Points on a hilly landscape, in no order, each with its height.
From any point a climber steps to the highest of the 2 points nearest to it. It stops when none of these is higher. Distance is the straight distance between rows; heights are no part of it.
Q_482 height 372: 69	97	115	82	72	115	124	87	95	76	115	100	102	113	78	119	96	86	121	131
Q_889 height 673: 52	108	59	103	66	120	114	101	124	95	133	99	102	80	120	71	129	109	130	114
Q_77 height 612: 94	81	90	102	70	98	96	81	111	60	76	90	131	60	118	105	130	104	93	86
Q_193 height 291: 66	140	100	80	110	116	128	69	138	112	152	91	96	106	105	102	117	93	115	105
Q_434 height 419: 91	121	69	83	82	108	119	109	118	103	149	83	97	98	156	97	130	91	121	107
Q_225 height 384: 100	94	108	99	104	101	106	88	102	123	95	102	105	91	108	117	122	96	97	80
Q_483 height 417: 87	124	68	87	104	105	123	87	102	124	99	114	83	82	98	82	96	74	109	87
Q_375 height 90: 87	99	117	87	106	113	113	88	102	108	81	117	77	84	53	97	116	107	105	123
Q_303 height 319: 109	85	114	107	101	91	74	108	87	114	102	111	126	114	110	106	68	104	91	101
Q_525 height 311: 79	106	137	87	112	97	107	75	110	90	106	100	110	121	67	117	88	103	98	107
Q_153 height 481: 156	89	103	131	112	94	55	124	71	81	65	82	78	97	87	106	90	118	85	96
Q_262 height 196: 108	93	121	90	125	85	114	70	88	97	77	109	96	89	64	94	104	99	91	83
Q_48 height 160: 87	94	111	85	98	104	121	66	96	99	81	117	98	74	66	103	117	91	100	95
Q_250 height 603: 86	85	103	112	77	103	114	101	99	63	95	91	87	117	91	92	110	73	96	104
Q_202 height 621: 109	76	93	78	66	100	107	101	93	72	80	95	124	92	106	122	92	96	108	99
Q_877 height 571: 84	85	93	87	83	101	111	88	135	68	88	92	130	78	109	109	131	124	101	87
Q_784 height 294: 118	107	110	110	120	78	82	101	93	81	109	90	98	111	111	81	70	50	72	89
Q_919 height 665: 130	118	118	101	148	78	67	120	101	114	91	93	98	92	121	80	96	116	63	85
Q_868 height 295: 102	130	114	103	135	76	116	80	63	113	97	121	90	118	96	87	80	94	84	103
Q_879 height 357: 91	113	65	98	93	101	103	91	115	130	138	95	119	98	118	100	76	96	120	72
Q_38 height 580: 91	97	84	75	76	119	122	115	108	109	116	97	100	121	100	118	109	133	141	124
Q_96 height 332: 68	138	93	82	90	115	139	74	120	92	134	88	92	104	126	103	149	87	112	114
Q_668 height 581: 82	88	89	124	90	104	108	98	81	106	98	110	84	100	83	85	80	58	100	97
Q_994 height 317: 78	84	106	76	76	112	101	95	118	88	109	114	125	85	98	96	105	97	109	119
Q_417 height 252: 146	66	118	127	129	71	70	92	103	82	78	103	103	104	54	92	103	120	86	84
Q_980 height 246: 104	100	128	104	122	97	121	99	112	90	86	85	74	130	80	105	130	117	90	98
Q_631 height 394: 91	120	63	88	86	112	125	110	121	116	159	82	81	122	136	96	114	105	135	111
Q_328 height 615: 60	91	78	111	66	117	95	106	125	95	113	102	116	66	125	72	141	111	113	113
Q_725 height 609: 133	98	102	105	103	103	54	114	70	123	73	111	116	74	115	120	75	123	92	101
Q_223 height 491: 80	78	85	90	61	124	121	99	112	102	98	108	106	96	85	124	121	127	136	119
Q_931 height 342: 92	84	82	105	77	106	76	116	107	101	120	84	128	77	125	120	74	96	109	73
Q_441 height 241: 119	138	94	125	134	90	76	108	65	133	108	119	89	88	131	80	67	89	77	98
Q_557 height 132: 118	98	139	81	125	101	118	85	108	81	74	100	78	112	65	112	133	113	90	131
Q_680 height 351: 126	68	102	118	115	88	85	106	126	74	75	96	84	73	65	73	135	112	86	83
Q_28 height 374: 103	102	88	94	78	103	114	81	99	106	120	80	123	90	134	143	126	100	114	68
Q_117 height 341: 69	110	134	77	94	101	120	78	103	75	130	91	112	122	82	125	83	91	109	122
Q_796 height 328: 102	135	117	101	141	76	127	86	72	92	90	109	68	124	70	79	88	103	85	111
Q_240 height 284: 77	85	124	89	96	113	95	92	132	84	108	105	110	92	91	83	118	93	90	115
Q_562 height 359: 100	85	81	84	60	107	107	81	96	113	117	100	133	80	121	134	115	103	125	87
Q_394 height 517: 65	109	94	109	100	113	125	100	107	101	103	101	76	114	72	94	96	95	111	100
Q_973 height 574: 103	87	113	93	101	107	91	130	89	109	87	119	90	125	88	80	83	102	103	141
Q_404 height 383: 106	105	121	114	126	82	110	100	68	99	82	115	71	121	57	76	89	116	92	116
Q_739 height 527: 80	98	110	107	93	100	114	92	115	50	90	89	74	107	53	76	117	85	93	111
Q_718 height 455: 113	109	85	75	89	107	89	125	109	100	111	79	114	88	146	118	102	103	105	93
Q_130 height 203: 97	57	112	123	84	100	83	83	146	46	89	101	115	96	68	84	134	110	89	113
Q_862 height 223: 130	84	118	106	122	71	93	82	86	82	70	98	102	98	65	96	98	106	83	75
Q_518 height 433: 116	98	103	107	125	97	97	108	100	130	76	102	88	83	105	104	119	123	92	79
Q_377 height 390: 93	103	98	94	85	105	120	98	100	101	125	82	107	113	137	128	125	92	110	92
Q_337 height 457: 66	101	116	118	108	107	111	91	123	78	108	93	70	115	62	78	108	85	90	99
Q_997 height 654: 120	86	111	121	101	101	83	127	72	129	79	118	87	111	101	99	93	113	94	123
Q_460 height 367: 76	110	103	99	85	111	133	94	105	87	124	89	92	113	130	110	137	78	105	110
Q_345 height 542: 111	98	102	71	115	95	103	114	116	101	74	101	113	112	98	103	96	138	101	100
Q_527 height 439: 107	123	67	85	86	115	96	110	115	108	131	78	103	77	159	106	120	87	110	92
Q_875 height 310: 99	97	110	128	115	96	105	125	108	93	91	76	75	143	101	97	110	114	89	88
Q_452 height 564: 96	75	112	104	87	96	107	95	95	87	86	100	116	128	78	124	82	119	111	97
Q_341 height 548: 97	86	83	126	71	114	98	103	70	123	91	104	90	82	102	112	94	69	108	89
Q_17 height 251: 114	139	87	106	120	79	86	87	66	127	105	126	112	95	125	90	52	81	87	96
Q_647 height 365: 97	108	94	119	116	99	109	112	109	102	112	91	75	113	121	82	95	61	86	91
Q_348 height 579: 76	80	93	109	72	114	92	126	127	87	114	91	108	90	127	87	124	104	105	104
Q_314 height 253: 79	138	110	72	113	114	125	53	106	128	131	105	101	102	88	117	118	82	110	111
Q_908 height 509: 132	75	104	137	90	103	70	121	81	87	74	81	93	113	100	128	84	110	92	90
Q_759 height 307: 108	108	99	114	108	93	76	120	83	105	104	95	103	113	121	95	56	78	83	97
Q_308 height 258: 98	129	89	87	110	80	96	83	79	115	111	122	134	113	110	94	45	92	97	99
Q_794 height 488: 108	79	135	118	119	96	97	97	98	90	83	109	74	122	44	91	105	115	94	129
Q_641 height 618: 82	80	89	113	69	104	99	137	107	71	123	79	97	111	128	96	91	90	109	105
Q_804 height 492: 126	113	79	107	84	112	86	105	65	134	89	91	104	97	127	142	95	114	114	88
Q_537 height 343: 94	107	95	119	109	103	105	129	108	112	111	83	84	127	127	99	98	95	96	90
Q_416 height 607: 123	108	121	92	131	79	88	109	99	104	81	106	111	116	102	87	95	128	77	100
Q_921 height 293: 136	72	118	128	135	80	82	104	123	81	84	90	83	105	59	79	125	120	83	77
Q_301 height 268: 96	113	103	85	113	86	98	71	84	123	98	123	133	105	92	110	69	108	100	84
Q_502 height 243: 86	139	100	95	132	98	113	81	106	139	129	112	103	125	103	94	90	109	102	100
Q_869 height 282: 128	114	97	111	131	82	71	114	85	89	94	91	79	85	108	68	68	57	71	88
Q_748 height 634: 83	96	124	99	108	107	97	114	104	100	96	114	87	125	61	84	82	112	101	135
Q_860 height 271: 92	154	111	93	141	86	121	67	82	121	111	125	98	129	97	98	86	111	87	104
Q_620 height 568: 141	87	120	121	126	88	57	114	83	123	75	118	109	81	109	102	93	138	76	102
Q_944 height 369: 75	115	67	117	104	103	104	96	126	122	148	104	103	102	121	83	63	76	121	85
Q_580 height 340: 83	88	85	67	73	108	103	89	106	108	135	111	135	87	108	108	93	103	127	105
Q_172 height 636: 129	123	96	91	104	92	73	104	64	135	84	124	125	94	123	114	84	126	90	104
Q_689 height 283: 82	107	119	70	111	97	102	68	110	110	111	111	136	104	82	117	82	115	107	92
Q_198 height 659: 101	105	80	87	94	90	108	102	97	69	76	101	85	72	88	59	95	58	87	100
Q_993 height 20: 108	95	133	70	116	110	108	87	107	101	75	121	90	95	60	108	111	119	102	144
Q_727 height 743: 61	115	52	87	67	122	124	108	125	96	142	91	89	102	101	82	108	118	144	116
Q_235 height 239: 92	70	130	113	111	100	80	88	148	72	102	102	106	91	67	74	134	102	80	101
Q_426 height 456: 62	120	81	97	96	118	122	80	114	117	120	112	87	91	85	86	102	74	115	104
Q_226 height 385: 91	121	79	121	116	99	99	98	110	122	116	101	92	90	125	85	76	63	97	76
Q_863 height 498: 133	81	122	127	133	93	74	117	103	125	83	100	82	84	104	95	121	122	77	91
Q_160 height 531: 108	74	112	139	93	94	90	104	91	97	83	89	105	122	90	126	87	115	95	74
Q_508 height 658: 123	78	96	87	72	97	102	92	95	57	61	92	115	79	101	113	119	83	93	100
Q_92 height 471: 123	111	95	90	97	108	77	117	88	106	89	79	110	89	133	134	93	105	98	86
Q_230 height 331: 100	74	102	107	90	103	73	114	106	117	99	101	126	89	109	114	81	108	103	84
Q_214 height 763: 121	111	111	97	114	96	108	108	65	136	77	125	85	108	100	101	113	125	101	124
Q_84 height 416: 75	81	103	86	56	111	129	97	97	69	109	99	108	107	100	127	120	107	128	125
Q_932 height 616: 84	100	98	92	98	96	111	89	97	83	100	113	92	91	81	69	81	48	92	108
Q_110 height 226: 124	118	95	111	124	102	70	119	75	142	92	106	87	70	118	93	91	98	86	92
Q_838 height 660: 75	102	75	84	74	117	124	125	106	96	119	96	89	117	109	92	103	99	128	124
Q_741 height 443: 118	78	108	127	108	104	66	128	103	106	87	88	82	85	103	89	105	94	80	89
Q_673 height 511: 86	97	101	71	101	105	118	93	131	94	95	97	116	101	91	115	117	131	111	90
Q_490 height 647: 99	78	96	120	72	103	102	138	93	69	100	76	83	133	105	97	86	82	102	109
Q_550 height 269: 122	122	87	85	123	84	92	111	82	101	82	101	87	82	111	76	72	73	82	93
Q_843 height 348: 95	99	74	86	86	93	84	100	103	113	139	90	138	90	128	120	68	111	122	72
Q_722 height 707: 118	101	82	74	85	94	98	104	90	71	63	92	97	66	101	92	104	70	86	89
Q_936 height 594: 117	71	101	85	80	95	100	104	94	89	83	101	134	110	103	136	78	123	114	101
Q_196 height 670: 133	128	106	106	115	83	94	104	50	120	78	115	96	107	121	108	95	119	81	104
Q_270 height 519: 113	99	79	110	77	118	99	103	75	143	97	103	96	87	117	126	109	88	113	94
Q_807 height 407: 128	64	94	126	89	100	72	125	113	72	72	89	87	85	80	85	109	98	88	90

Where does a climber stop that starts at each point below?
Q_502 => Q_748
Q_48 => Q_863
Q_784 => Q_226
Q_130 => Q_377
Q_441 => Q_727
Q_993 => Q_226
Q_908 => Q_722
Q_92 => Q_722
Q_117 => Q_727
Q_550 => Q_226
Q_235 => Q_377

Call two points neighbours if one is among the 2 nearest of the other. Go from one point of each pair to the other, from neighbour to neighbour, staying as high as possible. Name the lowest point that can't be avoided.
Q_748 and Q_722 => Q_863
Q_919 and Q_722 => Q_673
Q_748 and Q_214 => Q_973
Q_490 and Q_727 => Q_348
Q_394 and Q_727 => Q_337

Write out the way that a climber takes from each point below.
Q_375 => Q_48, Q_262, Q_862, Q_417, Q_921, Q_680, Q_807, Q_741, Q_863
Q_434 => Q_527, Q_718, Q_92, Q_804, Q_270, Q_341, Q_668, Q_932, Q_198, Q_722
Q_153 => Q_908, Q_160, Q_452, Q_936, Q_202, Q_508, Q_722
